A landscape with many peaks, sampled at points; each row gives a point and its height.
A climber steps from a point to whichever of its 2 nearest points has the largest rise for the distance, and stops where none of them is higher. Distance is the straight distance between rows; heights are no part of it.
suvi: [  2   0 -29 -38 -14   7   2  30  19   8 -27 -10  10 -35 -28  28  -5 -15
  -1  26  10   8  -2 -19]  (h 745)
mar: [ 12  36 -25  10 -11   2  14   1  27 -11  18  37   7 -25  32  17 -57 -19
  32  39 -41  39  -5   8]  (h 48)
Fovo: [-21  10  16  11  12 -46  -8 -10 -28   7  -4   4 -25   0   2 -58  32  28
  -3  -2   3 -17 -11  19]  (h 286)
pup: [  9 -37  -2   7  13 -35  21 -13 -40   4 -21  19 -43   2  -3 -23  28   0
 -15 -14  25  22   8 -21]  (h 754)
somo: [  5  23 -15  -7  -6  14   0  11 -18  20  -5   3  -4 -25  -8  43  17 -15
  12  10 -13  13  -4 -12]  (h 521)
nobe: [ 25 -12 -11  -8   9   7  28  26  10  -5  -5   6 -14  -3  32  13 -46 -18
  14  42 -38  13 -14  -9]  (h 585)
kavu: [-46   6   5 -45  -1   0  -8   4 -24  -8 -27  11  -3 -31  17 -27  14   7
   8   7  -1 -33 -44  37]  (h 187)
nuba: [  1 -40  -3  15   4 -33  36 -15 -29 -23 -24  17 -29   4   8 -30  13   9
 -13  -3  32  16  -3  -8]  (h 771)
tepu: [ 35 -27 -19  -3  17 -31  22   9  36  -2   6  10 -22   2  17  15 -24   0
  -7  35  15  23   8  -6]  (h 553)
kidu: [ 15 -15  -1 -41  11   4  16 -21  -9  26  31  -3 -18  -6   2  20  15  -2
 -34 -12  32  35  25   4]  (h 529)
molat: [ -1 -25   0  -5 -26 -18   8 -43   9 -33 -24  17  -1 -21  30   8  -2  12
 -14   0  41  20 -18  36]  (h 198)
tum: [  4  12  12  34 -35   2   0   5  -4 -24 -19  15   3 -13  14  20 -38 -18
  35  13 -45  -6 -34  15]  (h 640)
Suk: [  1  -9   5  -1 -26 -14 -10 -20  26 -38 -24   3  15  -8 -12  -1  19  13
 -23   0  43 -29   3  30]  (h 10)
bavom: [-35  -9  -6 -52   2   8  -5   3 -30   3 -30  -7  -8 -26  17 -18  19  -5
  -6   0   7 -12 -30  30]  (h 180)
Toral: [ -1  45  -8   3   1   9  10   6 -25  12  -9  46  -1 -47  15  33   4 -10
  18  15 -29  23 -28  12]  (h 480)
bobug: [ 13  20  -2  10   5  -1   4  10 -22  19   9   5  -5 -10  -1  27  -6 -14
  18  14 -37  -4   0 -18]  (h 497)
bevi: [ 22  12   3  25  -5  -8   0   3  13  -6  12   7  10   6  11  24 -26 -10
  15  15 -22  -7  -3  -7]  (h 475)
Nofet: [ -5  18  -8  29 -40  23 -23  -9  17  -2   6 -32  37   0 -11  55 -21 -31
   8 -23   6  -5   2  -9]  (h 300)
nimed: [-16  -4  -7 -47 -13   5 -16  -6  23  -9 -12 -18  19 -15 -39 -17  53  50
 -22  -1  33   7  11  22]  (h 44)
dokug: [ 23  14 -25  -5  29 -14  22  -1   3  14  12  37 -28 -11  20  21 -21   6
  14  42 -22  39 -10   2]  (h 540)
Pofu: [ -1 -21  -7   3 -18  -2  12  -4  21 -39 -30  11 -14  22  46  -8 -51   9
   8  38 -10  -8 -35  27]  (h 622)
vuf: [ 24  20   4  34   6  10  21  -5 -36  -8   7  20 -25  10  18  15 -21 -15
  35  17 -66  17 -43  -2]  (h 698)
zuf: [ -5 -33  -2 -33 -14  -6  11   1  11 -45 -20 -10 -10  -8  -3 -50  16  29
 -29 -21  54 -22  32  -7]  (h 342)
dusu: [ -9 -22   8 -13 -12  -7  18 -33   5 -15 -26  32 -14 -22  37  30 -18  -6
 -15   1  34  38 -30  41]  (h 212)
Rume: [ -3   7  23  29  -8  14 -11  -4 -47  15  -7 -17 -20  23 -11   7  35  -9
  21 -29 -24  -3 -12   1]  (h 464)
Vuzo: [  5 -34  42  12 -13  23   1 -10 -15 -22  -2  -9 -15  47  11 -34  -4  -4
 -14 -43   7 -16  17 -14]  (h 436)
Raf: [-30  -4  -2  23  15  -1 -27  23   6  33  14 -18  -1  26 -36 -50  27  20
  -7 -29  -8  -8  38  -4]  (h 323)
ketib: [-10  -6   7   8 -16  -9 -18  -8  25 -42 -23   6   9   2 -28 -23  30  24
  -9  -1  48 -45  12  13]  (h 17)
zub: [  5 -43  19  11 -10  26   4   8 -22  16   1 -22 -25  42  -7 -14   9 -13
 -16 -50  17   7  41 -33]  (h 414)
paz: [-10   0  15  -2  11  -4   9 -24 -33   7 -11  24 -24  -6  25  21  14   1
  12   3 -17  24 -48  31]  (h 747)
Doma: [  7  13  -7 -11  20  -8   4  33 -23  32  16 -16  -8  -8 -15  -9   5  -3
  20  12 -36  -2  -2 -22]  (h 469)
vuk: [  9 -30  29   7   5   9   8 -14  11 -37 -12 -11 -12  39  32 -53 -21  12
   0 -10   1 -31 -14  12]  (h 765)
Nuf: [ -5  24  14  10  -3   5 -32  -7   1   3   3   2  29   8  -9  -2  19  12
   8  -4   1 -36  -3  25]  (h 221)
mosi: [ 12  31 -16  -6  35   3   7   0   2  27  22  29   0 -39   6  28 -14   0
  12  37 -11  40   0  -6]  (h 576)
komu: [  4 -25  15  -1 -12 -18  11 -23  -7 -35  -6  21  -7   7  15 -53   6  36
 -33 -36  58  -7  31  -7]  (h 278)
Gile: [-27  -8 -12  -5   8  27  10   5  13  18  13 -31  39  25 -27  14   1  -2
  -6 -17  -6 -14  24 -18]  (h 417)
momis: [ 11  -8  -1  30 -15  -6   6 -18  18 -40 -16  14 -14  39  42   6 -48  17
  14  24 -17  -1 -26  21]  (h 652)
Tulog: [ -1  -3 -27 -43   9  27  19  10  19  19  11 -16  11 -27 -24  43 -13 -19
 -23  26   9  32  19 -30]  (h 438)
suf: [-36   4 -12 -47   5  22  -6  -9   5  37  27 -32  36 -19  -4   8  30  26
 -18 -36   7  20  14  32]  (h 552)
metu: [ -2 -14 -16 -28   0 -12   4   5 -13  -3 -32 -12  -8 -22 -18  -7  31  13
  -7   5  22  -7   0  10]  (h 161)
Kekad: [  8 -29  17  28 -27  16  -6 -16   3  -5   4  -2   5  33 -14  28  13  -4
 -25 -42  42  11  45 -13]  (h 365)
Nalup: [ -6  -6   5 -17  -8   1  20  20  -8 -24 -41   8 -11 -16  25 -13 -28  -2
  26  34 -40 -24 -38   7]  (h 625)
tam: [  4  18  -2 -17  -7   4   4  24 -10 -15 -10  18   6  -7  25  -7 -29  -4
  29  22 -61 -18 -35   9]  (h 659)
selu: [ -6  -4 -18 -32   7  37   7   5   2  31  20 -19  15 -15  -6  51  -1 -22
 -23   1  19  25  17  -6]  (h 384)
Binu: [  6  21 -19   8 -16 -10 -11   8  39  -8   5  -4  34 -18 -21  27 -20  -8
   4  18  10  -5   2   2]  (h 104)
Sege: [-12   7  21  -8   5 -17  -8  -1  20 -30  -9  -3  11   9  23 -68  -5  26
  11   7  -4 -50 -18  37]  (h 702)
gero: [  8 -11 -14 -21  22 -22  15  37 -30  25 -10 -13 -28  -4  -4 -18  14  -5
  12  11 -22  -9  -4 -23]  (h 445)
zum: [ 20  -8 -11 -14  25   6  31  21   9   7  16   5 -13 -11  18  24 -51 -27
   7  33 -20  26   8 -23]  (h 555)
rig: [ 12   5  14 -20  15  16  11   2  -9  15  23 -13   4   6  22   8 -28 -15
   3  -3 -23  -2 -13   2]  (h 446)
kenev: [-17  13  14 -28  -1  -9 -12 -15   1 -12 -10  15  13 -24  27 -25   6  26
   5   3  -5 -27 -35  52]  (h 196)
rabu: [ 27  -7  19  30  -1  -2   2   1  26 -22  13  -9   4  34  11  10 -38 -13
   4   2  -6  -9  -1 -13]  (h 459)
Dakad: [ 23 -11 -11 -13  -5 -14   7   5  18   4 -11  -3 -17 -30   5  43 -28 -17
  -7  17  20  23   1   1]  (h 610)
boma: [ 11 -11   4  19  17  -3 -17  -6   8  25  28  -1  -1  40 -28 -29  16   6
 -18 -23  16   2  39 -25]  (h 397)
nakom: [  6  20 -20 -20  -8  -2 -15  -5  42  -7  11   5  35 -24 -22  24  -7  14
  -7  14  19   3   1  15]  (h 119)
nevog: [  3   4  -1 -34  18   4  20  -7  15   6  -4  26 -10 -14  43  18 -19   0
  -3  16  -1  15 -28  33]  (h 240)
nug: [-21 -23  13 -23 -19 -26  11 -12 -26 -25  -5   3 -16  -6  16 -62  15  43
 -38 -40  51   3  19   4]  (h 294)
siv: [  6  33 -17  33 -25 -15 -13  -5  45 -23  19  12  36  -4  -2  10 -60 -16
  28  12 -24  -6  -1   1]  (h 67)
nat: [  9 -29  21  45 -27  17 -12  13  11 -15 -20 -19   0  39 -21  19  -7 -30
  -1 -21  15 -13  24 -23]  (h 420)
tagup: [  8 -17  16  12  15 -11  10  25 -24 -13 -24 -13 -37  20   5 -27  -2 -11
  27   9 -39 -23 -23 -20]  (h 416)
rim: [-17  43  15  10   5   1 -41  -8 -10   7  14   3  34   6   6 -14  25  26
  23  -9 -20 -34 -16  27]  (h 213)
Tobok: [ 34  -8  -3  20  36 -31  16  -7  19   7  25  17 -16  35   7  -6 -19  16
   9  24  -5   9   7 -13]  (h 517)
bibaf: [  0   4 -25 -29  11 -18  -1  12 -19  20 -22  12 -21 -41 -37  11  47   8
  -2  18   5  21 -16   1]  (h 144)
tizif: [  6  11 -27 -24  13  14  19   1  21  21  20 -15  15 -20 -11  38 -42 -37
 -14  33   1  21  19 -44]  (h 492)
kezar: [ -8  30 -16   3  -9  11 -18  21  10   1   8 -15  51  10 -23  -2   4   5
  23   3 -32 -34   1 -16]  (h 537)
Pagul: [  3  23  11  40 -29   8 -25 -30  21  -4  11 -15  24  -2  -3  53 -23 -24
  13 -23  24  10   7   9]  (h 318)
kog: [  4  26 -27   4  -1 -11 -19  35  17  -9   6  -7  41  -3 -40  -7   1  15
  23  21 -14 -39   5 -23]  (h 547)
pozal: [  7 -21  10  45 -14   8 -12  19  -5   1 -18  -5 -16  32 -24  12  12 -29
   6 -21  16  -9  29 -38]  (h 412)
sogu: [  3  -8 -15 -24 -17  10  -1  14  13   6 -15 -10   0 -32 -16  39  -3 -22
 -14   8  27  11  -3   1]  (h 664)
senu: [-21 -27  19 -14 -25   6   0 -15 -21 -31 -22  -8  -7  -2  13 -29  24   5
 -16 -23  33 -26   6  19]  (h 479)
Tos: [  5  31  -7  10   8  11  -3 -19  13  13  28  11   1 -38  19  49 -40 -26
   1  23   6  45  -3  -5]  (h 650)
Kas: [ 24 -12  -2  11   0   0  10   0  22 -19   7   9 -16  18  36  16 -53  -1
  12  34 -22  12 -14  15]  (h 621)
vope: [  7  25 -16 -25 -11  -5 -15  14  51 -25  -9  21  36 -41  -4  19 -25  19
  -6  25  12  -7 -16  23]  (h 138)
ziri: [  2  16 -20 -24  -2   0 -18   7  22  11   1 -10  32 -14 -31  25  28  24
  -1   9  20   1  -2  10]  (h 100)
Suru: [-26  34 -24 -16  21  34   3  -2 -30  49  39 -15  27 -22  -4  36  15 -13
   9   8 -23  24  11 -28]  (h 363)
gub: [  7  48  -8  32 -19   6  -9 -10   8  -5  38  15  54  -1  -5  18 -25 -20
  24   9 -44 -16 -10 -11]  (h 248)
Nomig: [ 14  -8   5  35 -23  -1 -16  -8  23 -12  -5  -8   8  14 -32  28  15  -1
 -19 -19  41   5  29 -10]  (h 347)
guri: [ 19 -11   0  -6  22 -16  22  46 -31   7 -12 -14 -32   5   6 -18  -7 -11
  34  19 -49  -7 -15 -21]  (h 428)
Babi: [  3  -6   0 -15 -28  24  -9 -31  11   2   8  -7  18 -19   0  58   8  -6
 -24 -14  38  30  19  25]  (h 306)
sut: [ 23 -14 -17   4   2 -29  20  17  27 -10 -13   3 -24 -13   7  28 -23 -13
   6  29   7  15  -3  -5]  (h 577)
Milig: [-14 -40  25   1 -17  -2  18 -25 -25 -35 -26   1 -20  10  31 -11  -4  -5
   2  -3  -3   7 -39  16]  (h 793)
rav: [ 21 -40  -8 -12  -6 -17   4   9  22 -30  -8   6  -4   7 -18 -48  13  28
 -35 -16  57 -13  43 -28]  (h 370)
legon: [-26 -23  -9 -42  -6 -12   6  14 -29   6 -29 -24 -28 -20  -3 -36  29  -1
 -14  -4  14 -11  -8  18]  (h 171)
kapov: [ 19  26 -13   2  23  -2   6 -19  21  12  40  11   8 -33  -2  43 -18 -14
  -3  30   9  35  10  -7]  (h 616)
darub: [-18 -18  29 -31 -16  -2  -4 -36 -11 -25 -14   1   6 -14  26 -12  12  11
 -25 -22  32  -9 -19  37]  (h 500)
luti: [ -6   4   1  -6  21 -36  -1 -14  -7  -4  -3  10 -15  -4  18 -45  18  37
   0   7   5  -6 -17  35]  (h 280)
veba: [-42   4 -10   0  17  14  -3  11   9  39  16 -36  44  27 -32 -14   7   8
   5 -28 -25 -18  25 -18]  (h 379)
korem: [ 15   7 -19 -25  -6 -14  -5   7  53 -23 -16  14  16 -45  10  29 -33   2
  -1  27  15  10 -12  32]  (h 155)
Tep: [ -2 -30  10   1 -17  27  -3  -6  -1   3   5 -19   9  33 -12   1  23  -1
 -24 -45  20   5  40 -16]  (h 388)
Rikag: [-13  47 -19  18 -11  13  -3 -23  11   0  37  -3  61   7 -13  19 -37 -20
   7  10 -39 -28  13 -23]  (h 266)
mufo: [-28 -10  21  28  -6 -36  -3 -18 -44  -1  -5  14 -42   0  -3 -68  41  28
 -20 -34  27   2  12  -7]  (h 293)
fomi: [ -7  34 -20 -29  12  12  -8  17  -9  23   9  15  14 -26   4  16   4  -1
  15  10 -22   9 -11   3]  (h 556)
vepa: [-13  12   9  20   9  -4 -37  10  20  -9   7  -3  14  33 -12 -64  10  29
   5 -12   2 -50  14  10]  (h 657)
bepev: [ 11 -34  28  19   6  12  13   6 -28  13  -1 -12 -46  37  -6  -6  19 -20
 -10 -38  -2  11  16 -30]  (h 429)
Luno: [  1  16 -20   2   9 -12 -29  16  32  -4   2  -3  34   3 -37 -17  21  29
  12  13   0 -27   8  -5]  (h 589)
tiv: [ 15  27 -24   4  31 -17  13  -2   2  10   8  54 -14 -12  21   4 -15  16
  23  46 -37  34 -20  25]  (h 519)
savog: [ 30  -2  -4  16   5 -19   4 -23   1   9  14   8 -13  -5 -10  34  14  -7
 -14   2  37  32  20  -8]  (h 467)
zud: [-16  -9   1 -55   8   5  -7 -20   4  26  38 -25  16   7   2  -6  21  22
 -37 -26  20  22  26  31]  (h 649)
vakur: [ 14  46  13  45 -12   3 -23  -5  -3 -11  17  14  42  15   1   4 -15   2
  33  11 -42 -28 -20   5]  (h 237)
kof: [-12  23 -13 -53   0  25  -3  21  20  -1   8   0  46 -18  20   2 -32  -3
  -2  11 -17 -29 -19  10]  (h 634)
gon: [ -5 -18  38  38   2  19 -22   5 -14  -1   3 -17 -27  48  -2 -46   8  -4
  -4 -40 -13 -22  12 -20]  (h 437)
Nativ: [  4   3   6 -12  29 -27   3 -15   4  14  18  13  -3   9  36 -22   1  30
   2   6  -6   4 -15  28]  (h 270)
Vum: [ 10   6  27  50   1   2 -10   3 -14  -2  -1   2   1  44 -17  -2   6  -9
  19 -16 -16 -21   3 -21]  (h 483)
bur: [ 21 -13  -6 -10  25  11  28   7   7  15  26 -13  -2   4   5  27 -48 -43
 -11  29  -5  15  18 -40]  (h 531)
rif: [-23  41 -27   5   7  20   6 -22  -1  15  36  -9  53   8 -15  26 -17 -13
   7   1 -29  -8  16 -31]  (h 289)
gimub: [-26  -2  -9 -27  -9  33  -7  -8   1  26   9 -29  38  -7 -13  23  38  17
  -6 -25   9   6  10  20]  (h 493)
Sosov: [ 12  -2  20 -14  18  25  19   7 -23  18  17  -3 -21   1  21  26 -21 -26
   0   5 -32  18 -18 -12]  (h 424)
mas: [-36 -33  -6 -22 -13   7   7  13 -47   5 -35 -35 -31  -4 -10 -29  42  -2
  -3 -15  15  -8  11  -3]  (h 164)
fefaf: [ -6  10   0  22  13  -5 -40  15  24  -1   3   2  14  20 -40 -43  29  28
   7  -6   1 -37  20 -11]  (h 629)
guro: [-14 -32  11   4  -5  -9  14 -32 -26 -13 -22  24 -23  -1  39  -2   6  -8
  -5   7   7  15 -45  28]  (h 772)
Samip: [-18  -6   3  35   4 -14 -28  24  -9  24   6  -7 -29  20 -32 -74  41  27
 -22 -28   1 -10  34  -8]  (h 308)
nale: [-17  -9  -7  -5  -8  27  -6  11   1  11   0 -24  36  15 -14  11  17   2
   3 -23   5 -19   9   0]  (h 449)
rame: [-10  -1 -16 -16  -3 -10  -3  11 -28   6 -30  -7 -13 -25 -33  12  48   0
  10  16  14  -4 -15   4]  (h 153)
Taz: [ -2  28 -18 -44  34 -11   4  20 -10  34  14  12  -5 -34  10 -12   9  10
  10  18 -32  12  -4   9]  (h 598)
Gogug: [  6  35  17  44   1  -8 -29 -21   4  -4  20  16  30  23 -12   3   4  17
  21   7 -10 -31  -4   9]  (h 229)
zevu: [  8 -14  21  26   9  18  -7  14 -35  25   4 -23 -33  49 -14  -5  15 -23
   5 -32 -22   7  13 -35]  (h 439)
Betim: [ 36 -20 -11  16  -7 -29  18 -10  15  -1 -13   8 -27 -10 -21  31   7 -12
 -25   1  37  38  25 -13]  (h 450)
kibav: [ -5   6  -2  -6  25   5   0  -3  -8  40  30 -13  12  17 -15  11  19   1
  -6 -13   5  20  26  -7]  (h 448)
Fodis: [ -6 -39  40  24 -37  26   1 -24 -26 -44 -17   2 -21  25  11 -35   1  10
 -22 -56  33 -22  22 -23]  (h 453)
Diti: [-11 -44  18  25  -8   3  31 -27 -17 -52 -32  -2 -28  32  31 -35 -12   5
  -4   0  10   1 -41   8]  (h 816)
Gegi: [  6   7 -25 -24  -7   6   0  40  13  -6 -14 -11  17 -28 -19  18  -6  -9
   4  22 -15 -22  -2 -21]  (h 651)
dobak: [  8 -17  -6  30  -2   8  -3  23   8  11  -7  -5   3  28 -36   7  19  -6
  -7 -12  12  -9  33 -33]  (h 400)
vudan: [  0   2  40  46   7  30 -15   2 -48  23   9 -27 -29  48 -17 -17  17  -9
   9 -45 -31   0  -2 -12]  (h 452)
gomaf: [  5 -20   6  -8 -16   1  12   8  12 -37 -35   4  -7  -7  31   3 -41  -8
  13  27 -20 -20 -31  17]  (h 594)
Vuv: [ 25 -32 -15  18  -8 -26   3  12  12 -21 -33  10 -26  -6 -39 -16  29   5
 -21   1  45   5  28 -33]  (h 413)
mok: [ 33  -4  22  48  26 -17   7 -41  -1  15  36  25 -18  42   6  10  11   9
 -15  -9  21  29  28 -12]  (h 490)
Retek: [-10 -14  26  38   5 -13   5  15 -47 -16 -31  -6 -47  21 -12 -42  20  -8
  27   0 -26 -22 -23 -27]  (h 423)
Sig: [ 12  -7   6 -45  16  -3   2 -27  -8  28  32 -11  -8   2  11  -6  18  18
 -32 -27  26  24  16  20]  (h 579)
vol: [ -1  38  -5 -18  -2  29  11  10   4  -1  12  23  23 -33  33  18 -35 -23
  -1  16 -38  15 -11  14]  (h 746)
nivi: [-28   8  30  40 -38  16 -16   1 -34 -24 -40 -10   0  10 -17   5  30 -13
  27  -8  -8 -39 -16  -1]  (h 466)
pak: [ 17   4  11  40 -24   2 -16 -13   8   1  -6 -10   9   4 -15  48  -8 -15
  -9 -10  27   8   7   5]  (h 332)
zifit: [  2  25  -2 -29  -2  20  14  27   1  -1  -3  31  10 -24  33   5 -32 -10
  21  17 -42  -1 -28   9]  (h 696)
Fuzof: [-12  10  22  42 -16  16 -20   5 -26  -3 -14  -8  -3  25 -18  11  35  -9
  27 -14 -18 -29  -5  -8]  (h 473)
dopad: [-18 -32  21  11 -27   6   0 -14 -20 -39 -26   5 -10  18   1 -35  22   3
 -26 -40  38 -22  29  -5]  (h 465)
sunu: [  0  12 -12 -53  31  -8   6  29   1  15  -5  16  -8 -31  19 -18  -8   8
   5  12 -25   4 -21  12]  (h 639)
dem: [-23  24 -21 -48  15   3 -14  33   2  34  26 -23  25 -17   5 -26 -19   9
  -4  -2 -39 -14  -3  -2]  (h 732)
pur: [  3  13 -24  13 -27   0 -11  18  26  -9  -1 -22  41   0 -17  26 -31 -25
  11   7  -7 -22  10 -25]  (h 89)
lipi: [  0   5  17  13   8  12  14  -9 -31  -5 -12  23 -26  -2  21  23  -9  -9
  25  10 -41  18 -45   7]  (h 723)
der: [-13   6   0 -13  -7   3 -22  -1  33 -27 -10  -8  24 -10 -46 -37  47  42
  -6  -1  37 -25   4  15]  (h 27)
sima: [-34   7  20  38   1 -35  -5 -22 -46  -3 -11  12 -32  11  -1 -69  44  13
   5 -13  13 -14 -19   9]  (h 290)
Vifig: [-15  -3  -9 -16 -19  29   2 -23  29  12  18 -18  29 -10 -13  57  -8 -14
 -25  -3  35  23  24   3]  (h 337)
Kes: [-25  39 -12 -53  11  15 -18  10  10  18  29 -11  47 -12  17 -21 -19  14
  -1   2 -31 -28 -12  15]  (h 626)
Mupe: [  2 -33  36  20 -10  10  22 -10 -14 -49 -27 -17 -21  37  26 -40 -19 -13
   4 -15  -4 -32 -28   5]  (h 791)
Savas: [  5 -11   7 -30   3  -9   4 -20  -1   3  -3  10  -8  -8  19  -4  10  12
 -18 -13  27   3 -10  37]  (h 526)
viv: [ 10  -2   2 -31  25   1   6  -7  17   0  21  20   1  -9  35 -11 -19  13
   2  16 -11   8 -22  33]  (h 255)
gos: [ 30   8  10  31  24 -16   2 -23  -2  23  33   9  -8  22 -12  13  21   0
 -18  -6  26  33  28 -13]  (h 481)
Dos: [  8 -15  15  41 -36   7 -11  12  30 -22 -16 -27   5  33  -8  22 -41 -43
   7 -16   9 -19  14 -19]  (h 433)
Pegos: [ 10  29  -3  31 -20 -14 -20  -8  41 -19  14  -9  43   7  -9  25 -52 -24
  15  -5   0 -24   5 -15]  (h 76)
gubol: [  4  33  -9  -1   2  -7   8   2 -15   8  -1  52  -6 -27  22  10 -11   7
  33  33 -38  17 -28  15]  (h 499)
Votar: [ -4   8  25   2  11 -17 -27  -6  19 -18   5   1   7  19   7 -70  16  36
   0 -12  10 -49   4  27]  (h 678)
demib: [ 23  10  13  13  13  33  18   9 -41  16  17 -16 -24  -2  17  27 -23 -35
  24   8 -44  12 -17 -29]  (h 405)
Livo: [  4  -8   5 -20 -28   9  -9 -30  -7   2 -13   4  -1 -23   1  44  16  -9
 -23 -16  44  18  -2  24]  (h 285)
Liru: [ 12 -42  17  39  -9 -18  26 -20 -13 -30 -27  13 -28  28  19 -23  -6   2
  -7 -10  26   1 -13  -9]  (h 792)
Garis: [ -3  20 -26  -6 -20  19  -6  36  -5   0 -16 -13  32 -20 -21  13  -3 -14
  25   9 -41 -34  -4 -17]  (h 586)
lelu: [-22  -8   8  25 -13 -20  -4   8 -25  13  -8  -8 -30   5  -9 -74  40  23
 -31 -34  10  -6  27  -4]  (h 299)
Feb: [ -1 -11  20  -7  -1  -7  -1  -2  20 -36 -11  -7  11  24  37 -42 -23  24
   8   9 -11 -47 -27  28]  (h 729)
sas: [-45   4 -14  17  27  -8 -18  11  19  45  27 -28  24  27 -41 -40  14  18
  -8 -26 -23  -9  36 -13]  (h 346)
pami: [ -8 -10  28  33   6  -3  -8   7 -30  -7 -17 -10 -40  30  -7 -44  32 -10
  14 -15 -15 -21  -1 -19]  (h 427)
geka: [-20  16 -18 -44  25   9   6  41 -12  48  20 -32   6 -10   5 -22 -15  -6
  -4   3 -41   4  -5 -15]  (h 854)
Milu: [ 36 -26 -17  16 -12 -31   2   6  22 -18 -21  -6 -22 -10 -39  17  19  -7
 -19  -3  50  26  25 -24]  (h 432)
femu: [  5  -4 -14 -25 -13 -22  -4  -9  50 -27 -31  22  -4 -44  15  23 -20   5
  -9  20  34  23 -13  29]  (h 170)
dugod: [-26  35 -32 -19  16  42  10 -14 -14  36  32  -2  41 -16   2  24  -5 -22
   2  10 -42   8  14 -32]  (h 327)
moluf: [ -6   0   6 -27  20 -16   2  35 -19  36  10 -34 -15  -4   9 -38 -12   2
 -11   1 -42  -5  -1   5]  (h 744)
tisun: [ -6  30   0   3 -11  22   8   8 -19  17  -8  14 -11 -39   7  56  -5 -33
   8   4 -16  28 -17  -2]  (h 496)
Tad: [  9  -8  -1 -21  12   6  10   7  -3  28  18 -18   5  14   1   7  -1  -8
  -6  -6   1  -4  11  -1]  (h 478)
rol: [ 15 -40 -10  10 -11  -2   4   8  26 -25 -16   9 -13   7 -40 -18  15   7
 -27  -8  57  -3  48 -38]  (h 395)
Luv: [ -6   6 -19 -52   7 -10 -12  11  31  19   5 -20  15 -19 -41  -4  42  38
  -9  14  18  11   5   4]  (h 72)
Mem: [ -3   4 -11 -58  13  10   8  31  21  10  10   9  23 -29  12  -5 -25  -3
  -4  23 -10 -10 -20   2]  (h 731)
boz: [ -9  39   5  -8   2  37   2 -13   8  11  25  17  17 -44  31  40 -35 -35
   3  14  -7  33  -5  -2]  (h 688)
tepim: [-19 -17  13 -27 -15  -7  -8  -6  -9 -29   2 -18 -11   3   1 -56  28  38
 -34 -37  38 -12  43  10]  (h 314)
Detes: [ 10 -13 -16  36  17 -10 -15  29   6  21  10   5 -17  25 -43 -24  25   9
  -3 -11  14 -10  33 -34]  (h 383)
muk: [ 20  26  -2  34 -16  16  14   3  -5 -19   8  16   2  -3  26  11 -41 -18
  34  15 -64   9 -25   0]  (h 670)
nabof: [ -2  16 -30 -14  22  16   2  -2 -12  46  26  -4  -1 -24 -22  40  33  -1
  -4   7  12  47  12 -12]  (h 451)
suge: [ 33 -24 -14   1  27 -33  24   4  24  -5   3  13 -17  24  22 -17 -16  10
   1  30   0   5   3  -8]  (h 532)
milev: [ 11 -10 -18 -28  25   2  12  -4 -14  42  23  -9 -15 -14 -18  36  25  -9
 -17   5  27  47  23 -17]  (h 484)
simed: [-23  25 -23 -18  28  22  -1  -5 -13  53  43  -7  15 -24 -19  19  29  19
   4   3 -13  35  14 -15]  (h 406)
mot: [ 17  -7  14  34 -22  -2 -13   7  24 -33 -12 -14   9  23   6  11 -45 -25
   5  -3   0 -30  -1  -6]  (h 444)
mipof: [ 35  -5  25  55  30  -6  11 -29   4   7  23  20 -26  46  14  -8  -2   6
   7  -3 -10  13   3 -12]  (h 501)
naf: [ 16  -5  26  36  18  -3  -5 -10 -14   5  15   6 -18  42  -3 -13  13  -6
   5 -20 -13  -1  -3 -14]  (h 491)
Taka: [  9   1 -15  -4  17 -35   9   8 -27  10 -28  29 -30 -35 -16  29  27 -12
   8  31   0  31 -19  -4]  (h 134)
Nul: [-23 -39   3   8 -14   8  21  19 -40  -7 -33 -26 -37   8 -13 -25  36 -15
  -3 -22  14  -9  17 -22]  (h 160)
Pevag: [-23  -6  12 -25   0  12  23 -17   1 -11 -31  34 -15 -14  54  20 -21  -7
  -8  13   6  35 -43  42]  (h 225)
tav: [ -9  30  18 -10  11  -6 -25 -11  10  -5  11  18  28   1  25 -19   2  36
  18  -2 -17 -34 -35  52]  (h 205)
darak: [ 13 -12   9 -20  12  -6  -3  -6  -5   6   5  -9  -8   3   6   8  15   0
  -8  -8  10  -4   0   9]  (h 502)
zib: [  1 -15  -1   5 -24 -26   2 -27  39 -43 -30   7  -4 -22  13  18 -10   8
 -14   1  54  17  -8  37]  (h 186)
ledel: [-14  -3 -13  17  32  -1 -12   0  -1  40  32  -6   9  34 -40 -10  31  13
  -4 -21   4  17  40 -20]  (h 421)
nir: [-17 -14   8  15 -31 -18 -10 -35   1 -16 -30   1  -9 -32  -5  45  13 -18
 -13 -20  45  26 -16  25]  (h 269)
nobep: [ 16  33 -26  34 -20 -17  -6  -6  27 -20  16  28  18 -13  18  17 -55 -12
  45  40 -35  17  -3  10]  (h 58)

Where does a climber stop that starts at each point below?
vope: zud
Toral: vol
fefaf: Diti
Tobok: suvi
pozal: somo
tum: Diti
tepim: mipof
pak: Fuzof
Livo: momis
Suk: zud
luti: zud
kenev: zud

For each start below, name every point that the climber comes to, in order.
nir: Livo, Babi, Vifig, selu, Tulog, tizif, bur, zum, nobe, Kas, momis
kavu: kenev, tav, rim, Nuf, Gogug, vakur, gub, Rikag, rif, dugod, Suru, simed, nabof, milev, kidu, Sig, zud
Detes: dobak, pozal, nat, Dos, mot, rabu, bevi, bobug, somo
kog: Luno, fefaf, vepa, Votar, Sege, Feb, vuk, Mupe, Diti
Nativ: luti, Fovo, sima, mufo, lelu, Samip, Raf, sas, veba, Gile, nale, gimub, suf, zud
Pagul: pak, Nomig, Kekad, Tep, zub, bepev, zevu, vudan, Rume, Fuzof
